A landscape with many valleys, sampled at points; each row gives a point and its height.
From any point a ball rolls to the lowest of the 2 points nearest to it. It stops when none of these is lower. Distance is the straight distance between rows; heights are no part of it.
fik: [ 37  16  -1  16  19  14  19 -53  17 -31  20  15   9  44 -17  15  -2   8
 -10 -22  -1  14  49  20 -36   6  20 -37 -21]  height 48.0
kepi: [ 43  -8  17 -30 -14  52 -30   9 -37 -31  14  32  21  15 -11  21  -5   4
 -42 -22  -1 -17  20  24 -28 -53  -6  -5 -11]  height 43.6
zada: [-20 -47 -25  -1   6 -11 -10  35 -47  42   2 -35 -11 -59 -14  20  19 -59
 -18 -35   3   7  22  13  -8 -18 -13  -2 -15]  height 50.3
Lamam: [ -8 -41  24   5  -6 -67  24  19  13  21  -6 -26  -7 -23  25  -9   8 -21
  -6  20  10 -27 -17 -14  65  27  -3  23 -26]  height 50.2
ragid: [-28  33 -15  14  17  -1  10 -58 -16 -14  17   9 -24  68 -13 -26  -2  60
  11  28  37 -19  -4  13  21 -16  21   4  -3]  height 54.9
Medo: [-25 -26 -26  11  46 -39  35  43  22   2  -8 -44   1 -68  55  -6   1 -27
  25   3  -9  -3   6  17   6  11 -38  39 -30]  height 44.0
pata: [ 16  18   6 -42  -3   6  53  38   8 -22  30  15  21 -38  22   5  18 -12
  36  12  13  -7  18  -2   8  47 -12   6  -5]  height 24.0
bodoz: [ 15  19  -8 -22   0  30  26 -63  10 -24  34  -1  14   4 -29  19 -10  -3
  -5 -19 -39  34  56  17 -51  28  -4 -37 -33]  height 44.3
vez: [ 14  19  -2   7 -24  -4  -6  12  37 -30  27 -29 -41  20  22  14  14   3
 -44  -7 -21  -7  13 -19  20   0   0   1  28]  height 28.8
Miku: [ -5 -56  -6  14  -9 -13 -18  43 -25  43  -5 -10  -5 -41 -12  23  24 -44
   4 -25  21  -4  -1   5  18 -12 -11 -10  23]  height 39.5
zim: [  1   8 -13 -66  -5  41  59  29 -46 -26  34  27  16 -40  11   7  -3 -32
  34  17   3   4   4   5 -13  15   3  16 -18]  height 18.0
Tini: [ 21 -15  -8 -10 -47  36 -14  20  -8 -11  20  22 -22 -11 -28  10  28 -23
  26 -40 -10   2  15   0  24 -19 -37 -21  33]  height 45.1
fen: [-48  10  -9  23 -16  12 -37 -73 -29 -10  25  22  -7  49 -33  13   0 -23
   5 -54 -11   9 -24 -15 -18  -4 -15 -16  10]  height 44.8
Bil: [-29  12  -2  19   9  -1 -13 -31   3   6  26   6 -27  47  -7 -15   7  37
   0  33  31 -22 -19  23  43  -2   9 -17   7]  height 55.6
Pino: [ 24 -23  41 -29  -6  -5   7  65  -3   5  16  10  75 -28  40 -20  -6 -19
  13  24 -18  -8 -26 -31  36  39 -28  16   1]  height 22.9
Kubez: [ 14  14  -7   7  18  -9 -27  34  14  -3  -7  -9  30  13  25   0  -7  13
 -66   1   6  19   8 -18 -54  -7  40  -7  37]  height 21.3
fedi: [ 12  23  11  14  -7  50 -21 -45 -12 -49  19  19   1  24 -15  19  -9   4
 -53 -50 -57  -8  29  11 -45 -13 -28  -8 -31]  height 37.8
romub: [ 16 -34 -30 -45 -19 -25  36  40 -18   0  11 -24  -6 -66  33   2  -1 -48
   4  -3   5 -14   8 -16  42  11 -22  41 -29]  height 48.4
zabiv: [-37  18  -3  15  -9 -10   5 -26  -6   9 -45   3 -56   9 -26  13 -13  42
  34  -3  46  28 -22 -10  31 -35  11  22  45]  height 40.6
ril: [ -1  20  -4   2  11  20 -14  -3   4  11   0 -26  36  -3   0  16  -9  -6
 -60   1  -9  29  27 -20 -72  -1  36 -19   9]  height 31.0
gif: [-27 -21 -14  42   8 -47  25  40  27  -4   7 -35 -38 -28  31 -12   1 -10
 -36  15 -53 -21 -11  10  -2  23  61  33   2]  height 37.1
lepa: [-47 -24  22  32   3 -84  43  14   9  14 -15  -8 -31 -17  11  -4  -4  13
   1  30  10 -30 -20   5  46  15  11  61 -44]  height 50.8
rar: [-14  11  -2 -13 -19  28 -13 -48  -6  27  40 -41  32   6  -2  18 -12 -20
 -25   4 -51   0  -2  20 -55  14  39 -19 -51]  height 44.7
Pade: [ -4 -15 -37 -22  36 -19  32  55  -2   0   4 -18  13 -80  59 -12  -3 -41
  22   8  -2   1   4  -1  22  20 -34  44 -26]  height 46.3
rodeb: [-28 -22 -20  30  34 -35  38  34  28  11 -11 -49 -15 -48  41   5   6 -21
  -6  -1 -32  -4   6  22 -12  20   5  34 -17]  height 40.8
tapem: [-26   3  25   0  -8 -49   1  20  18  12 -26  10  -9 -10  15   5  -2  22
  -7  18  37  15 -18 -32  25 -10  34  29  47]  height 44.6
dak: [ 19  28 -42   9  35  -7   2 -68  -9 -28 -18  23 -23  78 -13 -16  -1  49
  27 -12  28 -13  18  25   2 -19  21 -10 -12]  height 53.2
Pib: [ 11   0  -5 -29   6 -11   3  68  25  -8   9  -6  24 -48  49   8   0  -5
 -33  19 -16  12  15 -28   7  27  -3  15  30]  height 29.3
Nudin: [ -7  -5 -46 -45  33  25  -2  16 -50  20  -6 -17 -20 -59  14   9 -14 -73
 -25  13 -26  39   8 -14 -21 -31  -4  38 -37]  height 65.5
tebi: [-17  34  -2  39  12  11  -2 -65  24  18 -37   4 -20  45 -44  -9 -23  35
  25   1  24  14   2  34 -35   1  24 -39   7]  height 19.7
bunol: [-11   4  38  40  21 -41 -21  19  49  16 -28 -12  34  18  30 -47 -17  24
  11  57 -26  -7 -42 -23  50  14 -38   8  13]  height 28.7
kurop: [ 78 -33  27 -34 -35  46 -12  18   7 -10   1  37   7  14 -18 -16   2   8
  20  -3  17 -23  -4  10  18  -8 -29 -27   4]  height 19.8
Ren: [ -2 -15  49   2  -3 -29  12   8  10  33 -15  17  18  -8 -12 -35  14 -16
  52  33  26 -25 -41 -43  72  23 -22 -11   3]  height 27.2
suz: [  0  -1  17  16  17   6  16   2  34 -11   6   5 -19 -14 -21  15  24   4
  27 -16   7  23  29  29 -12  19 -10 -36  21]  height 16.8
Mam: [ 14  40 -24 -44  -3  56   8 -51 -23 -29   5   4   8 -19 -30  18 -10 -17
 -11  12 -49  50  47  -2 -47  12 -26 -10 -54]  height 38.4
Fami: [  7  -2  -8  -1 -37   3 -27  -6   5 -17   9   7 -40  10 -16  15  23 -14
  25 -40   5   2  -3 -14  43  -9 -36 -15  35]  height 44.1
Nudas: [-44  14  -3  21 -40   1 -31 -93 -12  -2  32   2   9  39 -30  23  -5 -22
   1 -43 -41   9  -8   0 -29  19   3 -26 -20]  height 47.9
Keb: [-41  26 -12  24  43   2 -17   9  -1  37 -41   3  14  32   5 -37 -36 112
  14  37  23  -3 -37   3 -16 -25  16  43  -4]  height 39.1
Zek: [ 40   9  -9  13  45 -19 -23  19  24  -9 -51  14  34  31  25  -8  12  38
  13   2  46  -4 -11   1 -32 -14   2  -7  22]  height 22.1
lovik: [-44   3 -15  -6 -37   9 -34 -83 -25  19  36 -14  12 -10 -21  27   8 -38
   5 -53 -71  15  11   3 -20  21 -11  -5 -48]  height 51.3
dop: [ 14 -18  -5 -14 -49  59 -16  32 -40  -2  20  31 -14 -27 -39   5  24 -32
   3 -38 -39  -2  15  10   9 -33 -50 -19  14]  height 46.8
Zunub: [ -3  11   1 -46 -27  45 -29 -56 -23  28  41 -21  42  -7  -2  20 -21 -17
 -23   6 -54  11   6  34 -62   8  11  -9 -76]  height 49.5
Kizep: [  6  12 -22 -63 -17  64  44   9 -51 -49  27  35 -12 -38 -10  11 -15 -32
  18  14 -31   3   9  20 -13 -13 -15  17 -28]  height 25.2
ruput: [ -3   9  -6   3   7   9 -45  -2  -5   8  18  -7 -19  58   9   3   2  20
 -32   7  23 -16 -23  11  16 -23   9 -23   8]  height 56.7
Busoz: [ 36  11  21  -7 -15  49 -36 -16 -20 -58   5  32  -3   6 -12  15 -11  22
 -50 -43 -40 -27  27  23 -19 -42 -45   4 -16]  height 40.7
sodaz: [ 77  18   0 -32 -10 -10   4 -14  23 -28 -31   7  -1  36  -2 -26  18  27
  38   3  46 -18  -2 -25  23   1 -11 -13   2]  height 19.3
kugun: [ 24  11  -4  21  39 -21 -22  31  31  -3 -34   2  37  29  32  -4   0  35
 -33   5  24   9  -1 -13 -51 -20  30   4  37]  height 12.1
veri: [-23  27 -17  54  51   5 -18 -19   0  32 -65   6  23  44  -7 -21 -39  70
   9  28  31   0 -33  13 -53 -22  33  10   6]  height 29.4
fugir: [ 46  21 -25  17  21   1   0 -69   7 -37   2  36  -7  70 -18   5  -5  13
  11 -31  14   1  39  20 -19  -9  10 -25 -17]  height 50.6
Tato: [-36  -5 -31 -13 -31  -7 -24 -69 -29  51  17 -42   2 -42 -28  18   6 -51
  16 -33 -48  25  31  21 -24   4  -5 -12 -51]  height 54.7
vopaz: [ 61   8   2 -13  18  -8  -5  16  28 -11 -34  15  11  24   6 -24  23  35
  34   8  58  -8 -13 -12   1  -2  -7 -11  18]  height 21.0
fuf: [-36 -17   2   3 -19 -67  19  13 -20   4 -13 -14 -19 -24   2  21  -8 -12
 -22 -16  23  13  -1 -20  21 -16  31  35  37]  height 46.4
lim: [ -1 -42  15 -14 -11   9  -9  50 -27  21  24   4  22 -26   8  15  23 -32
   8  -3  16  -2 -14  -2   9  -1  -3  -5  29]  height 32.2
gozu: [-12  -4  48  13  22 -34 -11   7  29  26 -20   0  37  10  18 -49  -6   8
  29  54   0 -14 -44 -47  66  18 -35  -2  -4]  height 28.0
kos: [-12  10   8  15   0  21  -7 -19   5  19  16 -38  15   7  -3  25  -6 -19
 -41   1 -36  12   8   7 -50  11  34 -19  -9]  height 38.8
fidep: [ 79 -41   4 -34 -40  39  -6  23   4   6  -2  56   3  35 -40 -34   9   8
  41 -17   6 -23   2  33   4 -17 -24 -29  16]  height 20.9
rusim: [ 40 -22  21 -28  15  36 -18  35 -14 -19  19  18  34   8  18  17  -4  13
 -35   7  16 -17   6  16 -25 -16   0  -7  -5]  height 47.2
Rus: [-15  27  -5  40 -14  -3  -1 -11  30 -23   0 -29 -42  14  -3  17  12   1
 -38 -17 -18   7  14 -10  -2 -10  12  -7  32]  height 30.0
liva: [ -4 -28   7 -34   9 -13   2  66 -14   2  22   3  38 -39  45   9  -1 -18
 -13   9  -2   8  -8 -19   7  20   3  17  20]  height 26.5
Nutor: [-21  18  -6  -7  30 -16 -22   1   6  23 -42  -3   1  27   4 -37  -5  74
  16  42  45  -8 -42  -8  13 -23  13  17  20]  height 42.2
sofo: [-32   9 -12  21 -16  10 -38 -40 -20  -9   1  15 -27  29 -37  16  12 -20
  17 -55   6  18  -8   1   5 -23 -12 -34  30]  height 41.3
rivo: [-59 -26  14  45   2 -66  28   8 -14  34 -11  -2 -45  -3   0   1 -22  31
 -17  41  18 -16 -25   2  50  -5  25  50 -20]  height 51.5
Nek: [ 11   5  -5  -7  -7  -8   0  45  29 -16  21 -13  -6 -12  39   3  -1   8
 -73  11 -27  10  10 -14 -14  10  31   8  25]  height 27.1
Funas: [ 11   4  27 -26 -14 -10  42  28   9 -19  20  29  22 -17  -1  -4  33  -8
  50   7  41  -6   9  -8  20  34  -1 -10  12]  height 25.6
giba: [-36  21 -16  21 -16  -6 -31 -24 -16   6 -38 -12 -40  18 -22  19   5   1
   5 -40  19  23 -17 -20   4 -48   7   0  60]  height 35.9
lisis: [  7  19  -5 -48  -9  59  19 -14 -33 -58  25  18  -1 -21  -8  28 -13 -12
 -13 -14 -32  17  33  -4 -28  -9 -22   3 -20]  height 31.1
vive: [  4   3  46 -14 -15 -24  29  10  21   2   5  29  24  -4  -5 -29  27 -11
  63  23  35 -22 -21 -21  48  37 -11 -13   3]  height 26.6
Semif: [-37  17   7  -2   8 -18  -6   3  -2  20 -41  11 -20  15 -10  -8  -6  58
  25  28  56  16 -37 -17  15 -28  23  31  38]  height 42.9
zar: [ -4  33 -18  52  30  10  -5 -64  16  32 -62  -7  -9  47 -23 -18 -34  55
  18  17  34   6  -8  20 -52  -8  35 -24  -1]  height 12.7
toten: [-34  -8  -8  66   3 -38  12  26  23   5 -13 -26 -53 -14  -4  -7 -23   3
 -43  27 -40 -14 -15   7   6  17  60  25  20]  height 35.0
fud: [ 45 -26  49 -18  -2   8  -4  53  10  -4   9  28  73   0  24 -29   3 -10
  33  24   7 -20 -26 -20  16  29 -43  -9  -1]  height 21.8
Rivos: [ 84 -21  52 -31 -13  30   7  16  16  -1  -2  31  37  18  -4 -40  -3  -4
  26  17  26 -36 -17 -23  32  22 -31 -20  -7]  height 20.8
sogo: [-31  18 -11  81 -16  -8   0   7  23  -4 -12 -27 -64  12 -14  -6  -9   7
 -35  16 -27 -12  -5   2  14   2  51   7  23]  height 32.7
luno: [ 23 -41  18 -14 -23 -30  41  24   1  15   4 -18   5 -44  15 -11   7 -51
  16   5  13 -30   0 -23  67  32 -23   7 -23]  height 49.6
Duva: [-16  20  14  40  19   9  16 -32  42   3  -9  -2 -34  10 -32   8   3  17
  22 -12   7  30  20  42 -18  19   8 -46  26]  height 9.8
Begur: [-21 -26 -39  -7  19   2   6   4 -40  26  10 -47 -21 -50  -1  20   8 -57
 -22 -23 -25  21  23  15 -11 -16  -8  10 -37]  height 57.7

Where does a ball stop that starts at each point below?
Tini: giba
Begur: liva
Mam: zim
rar: kugun
Tato: giba
dop: giba
Pino: kurop
tapem: giba
Nudin: liva
Zunub: kugun
Bil: zim
Nutor: zar
gozu: zim
